Points on a hilly landscape, in no order, each with its height.
From any point a ball rolls to the lowest of the 2 points nearest to it. It stops when none of these is lower. Distance is the straight distance between rows; heights are no part of it.
k222 height 684: [ 13  29 -51 -26   1  18  16  25 -12 -55   6  -2  12  34  -8  36  60  15
  11 -14 -28 -10  38  -5  38  23  30  15  -8  -6  -5 -13  11 -32  27 -15
 -45  -2   4   2  -6   1   9 -16 -27 -24   5   8 -12 -12 -18]
k97 height 617: [ 12 -12  -8  14 -31 -12  32  26 -25 -59  15 -13  10  21  12  26  46  33
 -34 -25 -22  -5  37  13  20  35  -3 -25 -38 -16   3  -8  14 -21  35 -26
 -24 -14 -11   9 -37 -19   6 -20 -14 -24  21  62  23  -4 -28]
k937 height 500: [  1  25  17  33   8  23  11  21 -23   9  -7  27   2   2  13  18 -11 -16
   5  -7  36   5 -12   1   5 -29  17  31  36  -8  19 -11  48  -7 -12   7
 -17  12  10  45 -18   4   4  55 -18  23 -12  46  28 -22 -49]
k476 height 445: [  1   1  -6   9  -8 -12  19  -8   9   8 -32  -6  14 -38  -4  -7 -46   0
  15 -19 -30 -18 -14  -5  -1  20 -22  25  43  25 -23 -20  -3  -9   2  -9
   9  51  10 -20  -4  19 -12   7  -4  10 -16 -65  -9  13  35]
k122 height 586: [ -2  16 -20 -17   7  -2 -10  18 -19 -15  16  10 -17   2 -13  28   7  -2
   4  11   0   8  20 -10   4  -7  -2  16 -10 -24   7  10   9  10   0 -13
   1 -46   8  26  -7   3   1   8  11   2  11  -2 -18 -14 -12]
k294 height 504: [ -9 -22  21  16 -20 -12   3  24 -22  -7   4  -5   3   7  29  10  29  -3
 -36  -9   7   8  18   8  20   6   0  -9 -26 -16  16  14  26  12   3 -26
  -5 -48   4  31 -19 -15  -2   0 -13  -3  18  64  29 -11 -28]
k227 height 516: [  3   4 -20  14  -5 -13  18 -22  16  25 -31  10  15 -25   2 -24 -41  11
  17 -34 -11 -37  -7  13   5  10 -12   5  36  17   6 -22   2 -12 -16   2
   2  52   3 -39   7   3 -21   3  -3  -1   4 -38  -6  -9  48]
k968 height 334: [ -4 -10   6  31  11 -17 -12  29  -4 -17  16   3 -13 -15   6  -7  11  20
 -31   1  24  19  32   4  -2 -32   7 -16 -36 -38  19   5   9  10   4  30
   4 -38  -6  12 -26 -20  22  -1  33  22  29  82  20  36  -3]
k555 height 744: [  5 -19  35  19  -1  11  -1 -17  17  39 -13  10   7  39  43   7  13  11
 -16  35  23   6  -2  21  21 -25  22 -27 -21  18  18  17   8  10  -4 -10
  -3  17  -9   8   7 -40  -5   4 -43  -8   5  69  30 -32 -23]
k736 height 688: [-11 -30  59  18 -16  16  -7 -13  12  37 -24 -11   6  39  54  -6   5 -12
 -21  42  15  17 -43  16   3 -10   4 -14 -17  27   7  25  -4  15 -13 -18
   2  18   9  12   5 -13  -3   8 -31  -9 -11  23  20 -29 -35]
k423 height 539: [  7 -10  11   1 -23  -3   7  13   6  -6 -25 -22  -6  22  -9  16  -6  -8
   9  -8 -27   1 -15  22  25  15 -17  -1 -18  16  -3  -9  -3   6  31 -46
 -11  14  19   9   0 -12 -25  -8 -57  -4  15 -11  -5 -20   5]
k534 height 347: [-15 -15  16  -9   4 -40   0 -32  17  65   7   2 -31  -2  -8 -20 -38 -16
   2  26  13  -9   3 -15   1 -22  13  -9 -12  -6   8  31 -22  11 -36  20
  50 -19  -8 -16  25   1  -2  20  31  -7   1 -12  -9 -16  37]
k435 height 540: [ -7  -3   3  15   6  12  -9   1  -5  10  12   4 -17  -7   6  15 -13   7
 -12  31   4  19   8  -6  -5 -10  -8   5 -12  -6  -4   9   0  11   8  -9
  14  -6  -3  16 -17  -6  -5  16  22  20   0   5  -3  -3 -15]
k252 height 615: [ -7   6  25  13  -4  18  -4  17  -6  -4 -26  -5  24  19  31   1  13 -28
 -14  11  14   1 -27  -5  26 -16  30  19   4  13  22  -2  12  -2 -31  -8
 -24  23  10  21  -6 -10  31  17 -36 -10 -39  22  10 -12 -66]
k682 height 484: [ -6  15   2 -12  -1  22  -6  17  -8 -37  -5 -16   5 -20 -20   2   2 -30
  27 -23  -7  16 -34 -16 -27  16 -11  45  23  -1 -27  -7  -1  -8   1 -11
 -24 -15  17   9   2  43   9   6  -5   0 -44 -40  -3   6 -13]
k510 height 258: [  3  16  17 -32   4  11  -6  -7  25  22   7  -6  17  18 -20 -24  -2 -46
  49 -16  29   3 -18 -15 -20  -1  24  32  25  28 -11  -5 -27  -6 -18   0
 -17  -7  11  -6  56  26  14   1 -19 -15 -34 -21   2   7  28]
k3 height 546: [  1  -4 -35  18  15 -19 -12  -6 -11  21  11  20   1 -13  21  -6  11  37
 -43  28   4 -26  42  -6   9  -8  -6 -13 -11 -19  24  14 -15   6  -7  14
  18  20 -29  -7 -34 -28   7  -8  37  17  22  16   2   7   1]
k985 height 387: [ -1   8  13  10  22  32  -7   6   6   2  11  13   1  12   8  -8   2  -9
  10  -3  44  16  -3  -6  -3 -34  27  -7  -5 -13  12  -6  18   2 -12  28
 -14 -23   3  -1  21 -12  15   9   4   5  -5  55   8   5 -10]
k799 height 388: [ -9  -7   9 -28  -1  -4 -21 -15  -2  29  -7  -5  12  29  10  -9  18 -14
 -13  27  12  -9  -7 -19  20   0  28  16  -4  27   3  33 -23   3 -36  13
  23   2  -5 -15  28 -10  19  -1 -16 -20 -12  -9 -13 -10  20]
k670 height 488: [ -7 -15  10  24   9   4  -8   0   1  26  25   6 -13 -15  22 -13  -2  13
 -20  22  20  13  10   3 -29 -12 -20 -13 -11 -21   2  10   0  15  -6   7
  16 -14 -14   7 -13  -8  -4  -4  52  20  14  31  20   2 -14]
k582 height 187: [  4  17   9 -46   1 -18   5 -24  24  32  13   1   7  -2 -30 -17 -25 -35
  51 -10   5  -7 -17 -13 -34   7  13  33  40  29 -24   3 -34 -13 -19  -4
   5  -2   1  -7  54  34  -1   5  -6 -14 -38 -71  -5   3  41]
k665 height 461: [-18  -1   0 -36 -15   0  -7  24 -28 -24  -4 -14   1  21   9   9  48 -29
  -7 -13 -10  -2 -13   1  11  23  -4  19  -9 -12  12  22  14   9 -22 -27
 -14 -58  15  26   6  19  -3  -5 -21 -26   5 -10   2 -43 -24]
k610 height 468: [  8  -1  26  13   6  29 -11 -21  43 -14 -14 -19   9  17  -1  -1  -7  -1
  19  23   2  41 -29   7 -11  -3  25 -19 -26  32 -15  -6 -47   6  22   6
 -13  37  12 -18  11  -6  18 -29 -11  -7 -24   3  -8  47 -12]
k149 height 671: [ -1  -5  24  13  10  29   1 -12   5   2  20   7 -20 -22  -4   7 -47 -11
  24  10  19  27 -46  -2 -53 -12 -29  15  29 -11 -30  -1   4  -4   3   5
  10   3  10   5  16  28  -3  30  30  25 -33 -32   5  11  -6]
k952 height 638: [ 11  -6 -28  37   3 -23   6  17 -14  22   9  33  -3  -8  25   1  23  54
 -46  25   6 -39  51  14   9 -11 -23 -10 -18 -23  35   4  -1   8   5  -6
   3  40 -30   9 -48 -34  -6 -11  25  25  34  48  19  -1  -4]
k709 height 339: [  8  28 -53   2  29  -7 -11   5  -2 -20 -15  12   8   5 -17 -10   7  28
   1  -9   3 -34  25  -7  23 -19  32  -3 -20 -13  28  -8 -20   0   0  24
 -13  23  -2 -17  -6 -20  19 -19  -5  -1   9  21 -25  16   8]
k891 height 528: [  0 -26  17  14 -11  13  -8 -18  12  -2  21 -21  -6  12  19  -5   4  13
  -6  12 -13  30 -17  29 -30  17 -28 -43 -25  -8 -14  15 -11  13  30 -18
   0 -15  -4  -1  -5  -4 -24 -35  25   0  18   5  19  -3 -27]
k224 height 329: [  1  21  -6   7  26  11  -9  31  -6 -38  14  15   6  10   4  10  22   0
   0 -14  31  17  27 -10  20 -37  50   4 -15 -28  16  -3  27  -9   2  41
 -22 -41  12   9   7 -16  40  11   0  10   2  73   3  36 -14]
k310 height 359: [ -1   9   6  -5  -6 -12   7  -5   8  22 -10   1   0 -25 -23   8 -41 -20
  28   1 -12   0 -10 -13  -6  12 -10  45  37  30 -32  -8 -12  -4   6 -18
  17  26   9   7  13  24 -12  24 -17  17 -29 -60 -11  10  32]
k916 height 268: [ -8   8  26 -26  -5 -23   6 -14   7  41   2   2 -13  -6 -18  -2 -41 -35
  29  16  13  -6 -29 -23 -23   3   5  51  33  25 -25  18 -27   2 -26 -15
  25  15   5  11  38  33  -2  34 -14   2 -47 -61  -9  -2  31]
k8 height 311: [ -1   6  43  -5   5  22   3 -13  33  29   0  -5  -1   9 -11 -29 -31 -50
  43 -10  47  14 -38 -19 -34 -19  12  18  17  17  -9  -4 -16  -1 -20  17
  -4   4  13 -13  52  20  19  18   1  -4 -37  -4  -2  14  23]
k404 height 458: [ 15  13  -1  13 -16  -6  10  35  10 -14 -37 -26   1  23 -23  12 -20  -6
  15  -2 -26   1  -8  13  30  -6  13  24 -26  24   5 -23 -25   3  38 -46
 -28  40  26  18 -14 -15  -2  -6 -71   6  -5  -9 -15   1  -8]
k794 height 495: [  9  -4 -13  -2  12 -12  15 -44  12  42  24  27  13 -34  -5 -17 -15  16
   6 -31   9 -11  21  -3  -8  -6   7 -30  45   9  -3 -12  15 -19 -14  40
  20 -10 -21 -32  15  -1 -13  10  31   4  15  -5   6   7  40]
k600 height 360: [-13 -20   5 -30 -28 -25  -6 -11  -7  11 -26 -24   5  10  -1 -26   4  -7
 -12 -12 -27 -23 -28  17  10  28 -16 -13  -8  23  12  19 -11  12 -26  -9
  24   4  -4 -22  13   2 -21 -29 -20 -25  18 -46  -5 -29  33]
k825 height 266: [  7   8 -10  25  18 -18  -6  39  -8 -36   8  19  -9  -9  -7   5   6  32
 -13 -22  21  12  33   5  22 -42  31 -11 -24 -32  26  -6  18  -5  14  40
  -9 -38   3   6 -19 -21  20   6   3  22  27  88   6  40  17]
k676 height 531: [  1   5 -23 -28   8 -22   0 -19  -8  12  22  19  13 -28 -14  -3   7   5
   4 -24  -5 -13  22 -17  -1  10   0  -6  35   0  -1  -3  19  -7 -20  21
  13 -31 -16 -16   1  12 -13   5  22  -6  17 -17  -5   0  31]
k403 height 614: [-11 -30   7   8 -16 -26   1  -4 -10  41   6   2  -3 -17  32 -16  -2  20
 -40  21 -15 -18   5  13 -12  22 -49 -11   5   2   5  20   2  15 -14 -16
  33  19 -20   0 -25  -6 -24  -9  36   8  22 -23  17 -16   5]
k959 height 780: [ -9  38 -35 -11  21 -14 -15  34   0 -39 -22  -1 -12 -25 -46 -20 -13 -17
  28 -15   5  -9  13 -26  -1 -26  18  37 -12 -31  20  -9 -13  11 -14  33
  -8 -22  17  10  -6  20  30  -7  20   5   0 -16 -27  24  13]
k753 height 748: [ 15 -11 -23  -3 -10 -22   6  -5 -12 -20  10  10  20   6   8   9  46  45
 -37 -13 -19 -32  45  17  20  26  -7 -41 -13   4   7 -10  15  -9  16  -1
  -5  19 -38 -26 -19 -35 -10 -27  -9 -19  31  36  11   7   8]
k499 height 361: [ 12  10  -4  26  -3  13   7  21  15 -28 -29 -23   4  11 -13   4 -25  14
   9   6 -18  11 -21  10  14  -6  11   9 -24  22  -2 -25 -38   0  35 -21
 -27  56  19  -7 -18 -15   6 -13 -33   7 -21  -7 -19  24 -15]
k817 height 537: [ -9 -33  17  32  -9 -16  -5   2  -4  40 -16  -9 -17   2  32 -24 -17  13
 -34  37   1  -9  -8  22  -5  -7 -31 -13 -27  -2  19  20 -10  28  -5 -24
  20  27  -2   9 -21 -13 -20  -2  10  15  19  16  20 -25  -7]
k685 height 526: [ -3 -24  29  28   1   6 -12 -30  36  14 -23 -24  -2   6  16 -25 -17   4
  -6  25   2  22 -29  13 -15 -10   5 -34 -32  17  -3   4 -35  21   2   6
  10  30   1 -24   4 -13   6 -18  -6  -4  -8  18   3  23  -1]
k548 height 370: [  4 -11  38   5   1  21   2 -35  30  50   5   9   2  12   7  -7 -29 -21
  30   5  31  17 -32   0 -19  -9   4  -3  22  30 -16   0 -13   0  -9   3
   7  13  10 -19  39  12  -6  19  -8  -2 -16   4   1  -4  28]
k584 height 565: [  6   5 -16 -23   4   7  -5 -12  -2  -8  17   4  17  -1 -19   3  19  -4
  19 -26  -2   3  12  -1   9  13  10  -9  13   8  -9 -10  13  -7   5   5
  -8 -32   0 -14  18   9  -9  -9  -8  -9  11   9  -1  -1  18]
k322 height 407: [-21 -18   5  -6   6 -34 -13 -27  -6  55   8   9 -12 -11  13 -17 -11  -1
 -32  35  11 -18  18 -26  11  -9   8   2  -2  -3   7  39 -18   7 -40  27
  52  -3 -22 -11  -1  -7   8  22  33   1  -3  -6  -3  -7  30]
k596 height 600: [ 21  29 -27 -13   3  35   8   8  10 -32  25  13   4  12 -39  19  19  12
  48 -38 -11  16  12  14   0   5  13   0  13   3 -19 -29  13 -28  43   3
 -39 -21   8   0  17   9 -13 -17 -14   3   7  -2  -5  -1   8]
k812 height 606: [ 15 -19   9  -1 -35 -18  15  -2   8  -4 -17 -23 -12  10 -14  26 -13   9
  -4  -3 -51  -3   3  21  19  29 -36 -20  -7  18 -19 -20  11  -8  49 -39
   8  35   0  -9 -12 -14 -32 -16 -39  -7  36 -40 -13  -3  21]
k23 height 860: [ 16  17 -52   1  11 -16   6  -3  -2 -14  -2   2  -2 -20 -27   7 -10  39
 -10   2 -43 -14  31 -12  11   0   1 -17   1  -4   7 -13 -17 -15  27  16
   2  28 -17 -11 -41 -17  -5 -20  20   8  19 -45 -30  22   5]
k178 height 700: [  5  -4  14  -7   9 -10  17 -22  -6  32  42  26 -31 -22 -12  20 -49  -3
  19  12  18   3 -31   7 -49  -5 -35  10  42 -17 -29  -3  19   1 -12 -11
  34  -8  -3  13  14  34 -25  54  27  25 -16 -38   2 -21   8]
k996 height 188: [ 16  -9  18  44 -10  37  25   3  -5 -11   7  22  16 -12  23  19  -1  22
  -8 -35  10   8   5  22  11   5 -16  -5  30  15 -34 -37  39 -20  33  -2
  -9  20   0   1  -6   0  -7  26 -15  27   7  56  26   0   2]
k328 height 313: [-16  -3  26 -21  15   3 -25 -10   8  21  -2 -13 -10  19  10   0   8 -33
 -10  53  21  18  -2 -37   4 -15  30  13 -21   3  -9  36 -21  17 -20  20
  24 -12   3   7  29  -6  36   9   3  -7 -28  -4 -22  17 -11]
k522 height 726: [  6   8 -15 -14  12 -17  19 -11 -16  29  46  39 -24 -28  -8  24 -19  13
   8   1  12 -14   3   1 -39   1 -36   5  45 -21 -11  -7  27  -5 -15  -5
  23 -18 -18  14  -3  21 -32  40  41  15  11 -34  -2 -22  13]
k647 height 429: [  1  10   0  15  -1  19   7  25  -1 -24 -18  -5   7 -20 -10  -2 -17 -11
  26 -44   0   4 -25   5  -2   2 -17  26  21   2 -14 -32  13  -2   5  -8
 -20   0  21   1  -5  22  -4  10 -16   9  -8  -2   3  -7   7]
k45 height 642: [ 17  21 -31 -19 -10  40  30  13  -1 -49  24   8   6  27 -15  49  57   3
  27 -27 -22  13  32   1  20  30  19  16  13  -2 -23 -22  25 -51  44 -23
 -50  -9   3   8   6  12  -8   0 -21 -12  -5  -4  -1 -13  -7]
k54 height 708: [-11  12  34 -12  17  37  -6   9   3  -6   5  -7 -11  15   7 -13   5 -54
  12  13  51  15 -34 -36 -36 -24  13  12   1 -22   8   6  16   4 -34  33
 -15 -18   7  10  32  10  36  24  18  -1 -41   7  -2  15 -32]
k920 height 584: [ -2 -28  37  40 -18  25   2  -1  11 -19  -9 -28   4  10  37   2   0   9
 -21   8  -5  32 -30  25 -10  10 -16 -25 -34   5 -19  -3  -9  10  29 -25
 -10   7  11   6 -16 -11  -1 -13  -5   5  -7  29  20   5 -43]
k664 height 689: [-15   4  21  -6   5  41 -14   8  -6 -47   1 -20   5  11   4 -10  24 -38
   2   4  19  26 -20 -17 -16   2  13  -3 -19 -17  -4   7   1   9 -10  20
 -18 -28  10   7  14  14  37 -11  18  -8 -32  11   0  24 -50]
k478 height 784: [ 16 -11 -17  25   1 -11  12 -16   7  16   7  18   1 -14   2   3   3  49
 -24 -12 -11 -19  37  19  12   1 -11 -45   2   4   4 -23  14  -9  27   8
   8  29 -28 -20 -18 -34 -23 -12  -1  12  32  32   9  12  23]
k229 height 200: [ 17   8 -17  26   9  12   6   2   9  -6 -31  -5  -4  30  11   8 -20  32
  -3  38 -13  -6 -23  25  13 -19  11 -11 -34  17  28  -5 -34   4  27 -26
 -29  78  10  -9 -18 -35 -12 -14 -33   5  -2  -1 -17   4 -18]
k589 height 597: [  0 -12   5  -3 -12  26   6 -13 -16 -17  24  -3  13 -18  15   7  12  -1
  -1 -22 -11  11 -18  10 -28  36 -43  -6  32   0 -26  -8  20  -9   6 -17
  -8 -12  -6  -4  -8  26 -17  -3  21   0   0 -16  15  -9 -10]
k954 height 644: [  3 -25  -3   8 -21 -25  16 -12   4  13 -25 -12   1 -15   9  -8 -27  18
 -17  -5 -42 -23  -6  27   7  22 -45 -27  10  12   0 -14   9   3  14 -24
  17  52  -6 -26 -17 -11 -34 -15  -8  -3  32 -46  -3  -5  27]
k570 height 658: [ -6  13  18   9   4  36  -2  21   3 -39 -20 -17  16  19  22   1  19 -30
  -2   3  10  17 -33  -4   4  -8  28  11 -12   0  11  -9  -2  -5 -14  -4
 -39  12  16  10   2  -3  36  -3 -11  -9 -44  13   4  12 -72]
k285 height 768: [-19  30 -20 -23  16  -1 -17   9  -1 -34 -20 -13  -7 -18 -37 -34 -15 -30
  31  -2   3  -4  -9 -27 -21  -7  11  19  -7 -23   8   8 -21  16 -21  34
  -1 -10  10  -3  10  29  27 -23  32  -9 -22 -45 -23  24  -2]
k821 height 113: [  7  31   0   5  26  18 -10  16  29   9 -18   1   3  27 -10 -11  -7 -18
  26  14  33   4   4 -12  13 -44  51  17 -19   8  20 -14 -23   1  -3  14
 -21  24  18   7  31 -24  32  -2 -25   6 -21  23 -16  24  -8]
k592 height 399: [ -2  -9   5 -14  13 -36   2 -29  26  42  22   6 -35 -15 -38  -7 -44  -8
  28  12   1  11   6   4 -12 -27   4 -22  -9 -11  -4   6 -16  13  -8  12
  40 -40   2  -5  29   4 -16   9  24   9   7 -26  -9  -8  29]
k572 height 341: [  7   0  17  31   0  26  13   9   2   2 -15  11  21 -10   7   3 -16  -3
   9 -33  18   2 -13   9  14  -6   2  20  30  25 -16 -34  22  -6   6   1
 -10  25  13   1   4   5   2  33 -32  20 -13  38  13  -1   6]
k990 height 480: [ 10  -2 -15  -8  -8  -1  -8 -10   3 -22  23 -12 -14   4 -27  12  -4  13
  14   3 -28  25   7  20 -16  11 -21 -37 -17 -18  -9   5  -3   5  39  -8
   5 -34  -2   3 -10  -2 -21 -30  18  -1  23 -27  -5  -4 -16]
k915 height 559: [ -6  13  23  11  -7  19   6  18 -19  -5 -12   1  18   4  14  18  11 -42
  -1 -13  19  11 -23 -10  12  -4  24  39  30   3   8  -6  36 -16 -22 -11
 -22  -1  15  39  -9  12  18  47 -36   5 -33  27  22 -12 -56]
k38 height 473: [ -7  -6 -28  -9  17 -32 -20 -16  -9  33   3  14  -6  -2   7   1   2  15
 -33  34  -2 -23  35 -17  29 -10  15  -3 -14  -9  17  29 -15   6 -17  15
  34   4 -17  -7 -10 -27   7   7  12   7  22   1 -16   0  24]
k385 height 442: [ -4  10  14  20  16  17   2  13  -9  26   4  25 -12   6   5   6 -20 -12
  11   2  41   6  -7  -1   1 -37   8  15  15 -11  17  -6  27   4 -14   5
  -3  -8   8  27   5  -4  -7  43  -7  18  -2  43  13 -24 -13]
k718 height 246: [ 12  25 -27  17  21  -2  -4  17  12   0 -29   4  -6  11 -23 -10 -17  10
  11  -3  12 -20  10  -2  24 -37  38   6 -29  -1  33 -17 -25   5   6   5
 -17  32  10  -1   6 -28  12  -7 -31  12   1  27 -21  12   8]
k268 height 443: [ 12   6 -18 -20   9 -19  -8 -22  21   2  25  -2 -19 -10 -52   7 -24   6
  31  13 -22  24  13  11 -17 -15  -3 -33  -8 -12 -10   3 -14   7  27  13
  23 -39   3   2  10   1 -13 -20  22   5  11 -48 -14   5  -1]
k29 height 811: [  7  29 -49  -6  17 -23  -3  18  -7 -36   4  22   4 -38 -37   1   3  25
  13 -36 -16 -11  36 -20   7 -10  14   8  19 -13   6 -22   8 -16   2  43
  -7 -30  -2   0 -30  17   9  -4  28   8  23  -8 -17  27  30]
k654 height 668: [ -4 -16   0 -12 -17 -12   1  -1 -19  19  23   9  -5  -1  22  15  25  14
 -34  16 -14 -10  24  11   0  27 -36 -11   3  -1   0  14  20   5   1 -22
  19  -7 -25   8 -16 -15 -31  -7  16  -1  35  -9  10 -23   4]
k928 height 420: [ -9 -25  18  28  -2 -14  -8  17 -11  15  15   3   3  -9  31 -13  21   9
 -41  13  22   5  24   3  -6  -6 -10  -5 -22 -23  12  15  10  21 -11   1
  10 -29 -11  16 -24 -14   9  -1  29  14  13  68  30   6 -17]
k879 height 444: [  8 -12   8  11   6  13   5 -40  19  46  11  20  10  -7   9  -8 -14  10
  10 -12  21  -1   3   4  -2  -4   2 -23  25  22  -8  -8   7  -7  -8  15
  12  11 -12 -31  23  -6 -15  11   1   3   5  19   7  -4  36]
k623 height 736: [ -2  32 -47 -50  22 -12 -31  12 -14 -38  -3 -13  10   8 -25  -1  23 -11
  14  11 -17  -9  27 -28  14  10  29  26 -10 -18  -7  24 -17   6  -2  18
   0 -28  10   6  10  19  39 -25   6 -18   2 -33 -31  13  -9]
k577 height 686: [ 14 -17  -9  10 -25 -22  26  14 -21 -46   9   8  24  12  19  24  53  51
 -52 -21 -19 -33  48  18  32  31  -8 -27 -28   3   4 -21  20 -17  26 -13
 -19  22 -29 -17 -29 -34   4 -11 -26 -25   9  68  24   3 -11]
k367 height 227: [ -3  21  25  -8  22  21 -14   5  24  27 -17  -4  -4  40  10  -8  -8 -40
  19  43  36   8 -16 -27   0 -37  38  19 -14   6  18  12 -21   9 -23  11
  -9  19  15   9  34 -15  34   9 -11  -7 -29  -1 -17   6 -22]
k339 height 426: [ -9 -29  22 -20 -25 -10 -10 -25   1  37 -23 -11  15  27  19 -27  12  -1
 -23   6   0 -18 -27   9  13  13   2  -9  -3  38   9  29 -21   5 -39   8
  28  16  -9 -34  22 -10  -3 -17 -22 -29  -2 -16  -1 -29  39]
k502 height 692: [ -5   4  26   5  15  45  -9 -13   1  -3  17   1  -7  -6   7   3 -12 -22
  11  21  31  29 -35 -23 -43  -8  -2  17  17  -4 -17   8  -2  -4 -10  15
  -2   5  -3   4  16  15  13  23  26  13 -42 -12  -2  22 -22]
k956 height 833: [ 15  31 -52  14   5  -9  12  27  -4 -40  -9  10  -5 -32 -36   2 -10  41
   6 -34 -35 -17  25  -7   9  -7  -1   4   7  -7   4 -38  -4 -21  27  23
 -19  19  -3  -4 -47   4   1 -12  14  13  21 -23 -28  14  19]
k731 height 639: [-11 -27  41  21 -14  25  -2  -6   5  -5 -25 -20  21  17  45 -14   4  -9
 -15   2   7  11 -50  22   3  12 -10  -9  -4  23  -1   0  -7  11  -8 -22
 -16  25  14  -8   1   1   2  -7 -24 -13 -25  13  17 -10 -34]
k232 height 753: [ 13  22 -34  -6  20 -16  11   4  -1   7  38  39 -33 -29 -27  24 -18  32
  15   0  -4  -1  33   9 -20 -22 -23 -12  25 -28   6 -14  15  -6   6  12
  16 -30  -8  16 -15   5 -23  12  52  23  31 -31 -10  -8  13]
k697 height 406: [-27 -24  32  12  -3 -20  -5 -18  15  36 -21 -20 -35 -15  -3 -37 -45 -23
   1  20   6   6 -23 -13 -13 -13  -8  -9 -21  -8   6  23 -25  25 -25  10
  36  -5   8 -10  15  15   2   4  30   0 -18 -21  -5   4  15]
k462 height 524: [ -2   3  -2 -41  -6  -1  -2 -17  -6 -15  16  -6   7 -20 -27   8   3 -23
  28 -12 -24   9 -22 -11 -27  31 -19  17  37   9 -35   4   0  -8   2  -7
   1 -24   1  -2  17  42 -12  -4   4 -10 -30 -73  -4  -2   2]
k317 height 640: [  8 -11   8   8   2  29  12 -29  -3  10  21   6   8 -29  16   6 -30  -1
  10 -16   0  10 -40   6 -48  17 -41  -1  59   5 -35  -6  16 -15   3  -2
   4  15  -3 -15   7  31 -16  19  24  16 -15 -33  12   7   3]
k36 height 718: [  9  36 -57 -48  16  -9 -17  27 -11 -50   1 -10  16  24 -31  11  45  -6
  30 -18 -20 -12  36 -11  25  11  36  23  -8 -16  -1   1  -2  -9  13   6
 -30 -35  18   5   6  19  25 -24 -20 -24  15  -2 -18   0  -1]
k422 height 723: [ 12 -15  -2  32   2  -6   8   6  -4  20   1  15  -5   6  23   3  10  41
 -30  13   6 -18  29  26  10  -9 -14 -29 -22  -9  20   1  10  10  15 -17
  -2  22 -22   6 -21 -41 -21 -10  -7  13  29  65  26 -14  -4]
k360 height 755: [-19  25 -34 -32  24 -10 -24  -2 -18 -34 -18  -8   4 -17 -10 -29   3 -16
   0  12  -2 -20  10 -39  -6   6  14  13  -4 -29   6  27 -21  14 -33  46
  12  -9  -5  -7  -4  25  39 -25  43 -18 -11 -35 -24  24 -12]
k495 height 415: [-15  -8  -7 -31 -18 -15 -16  12 -21 -15 -22 -25   3  19   0 -24  31 -11
 -13 -14 -18 -20 -20  12  11  23  -8  -7 -23   0  23  22  -7  21 -23 -14
   2 -25   6  -3   5   7  -9 -31 -24 -32  20 -13  -3 -35   1]
k311 height 560: [ -4  -9   2  13 -25  -1  12  32 -21 -53   1 -19   4  11   9   6  34   4
 -21 -30  -9  10   5  15   8  22 -10 -16 -36 -24  12   2  10   4  14 -26
 -23 -49   9  26 -29   0   5 -23  -8 -16  17  45  21 -11 -38]
k101 height 512: [ -9  -6  -4 -27 -33  -9   7  24 -28 -37   3 -13   2  16  -3  39  50 -16
 -16 -10 -30   8  22 -12  38  37   3  25 -13  -1 -10  10  24 -17  13 -36
 -12 -44   9  26 -13   9  -2   8 -30 -19   9  -8  -3 -21  -9]
k351 height 795: [ -5  34 -38   0  23 -19  -5  21  -6 -11 -13  23  -2 -41 -29 -10 -13   0
  18 -27   9 -23  19 -32   5 -20  21  45  18 -14  15 -17  -2  -9 -25  37
  -4 -11   5   3 -15  19  15  19  18  16  -1  -9 -23  20  39]
k727 height 570: [  2 -16   5 -39 -33  -1   3  -7 -13 -18  14 -15   7  23  -2  36  55  -5
 -21   4 -39   7  17   3  29  46  -4  -2  -5  24 -23   9  16 -20  19 -26
   7 -13 -12  -1   3  -9 -16 -10 -27 -21  19 -25  -3 -13  10]
k460 height 585: [  4 -22  -4   4 -18 -13  17 -28   7  18 -20   4  24 -11  20 -27  -9  20
  -7 -34 -14 -39  -3  31   3  24 -37 -32  28  20   5 -21  21  -3  -9  -7
   6  45 -14 -48   3  -6 -28 -18  -8 -18  26 -16  15 -17  36]
k98 height 556: [-12  -8   0 -38 -11  11  -9 -20 -18 -11  15 -11  11  -4   6  -2  22  -9
  -1  -1 -22   5 -23  -2 -19  40 -22  -3  25  10 -17  21   0   1 -10  -7
   3 -17 -11  -8   6  28 -15 -18  18 -18 -12 -54  -2 -11 -10]
k59 height 459: [-26 -37  40  31  -6 -15 -11  -3   9  32 -28 -31 -39  -9  19 -33 -39  -8
 -22  41  -4  13 -33   6 -16 -11 -29 -18 -37 -10   7  26 -25  34  -4 -14
  32   6  12   9  -7   9  -7  -1  18  13  -5 -11   5   0  -5]
k132 height 623: [  5 -15  -2 -25 -33 -14   9  -1 -19 -14  24  -2  -1   3   3  29  42  13
 -30  -2 -39  -2  38   6  11  44 -30 -22  -2  -3 -13   0  32 -15  28 -23
   6 -19 -27   4 -20 -13 -27 -16   7 -17  43 -15   5 -10   3]

Call two points neighbours if one is among the 2 nearest of the other. Go from one point of each pair to the other, from neighbour to neighbour, staying as low as possible. Name the highest point that can't be avoided.
k825 and k996 | k54
k825 and k229 | k954
k821 and k600 | k339
k825 and k582 | k122

For each start below, name the point where the ball stops.
k252 | k825
k753 | k825
k122 | k825
k522 | k996
k132 | k600
k285 | k582
k502 | k996
k676 | k582
k736 | k534
k954 | k582
k478 | k534
k654 | k534
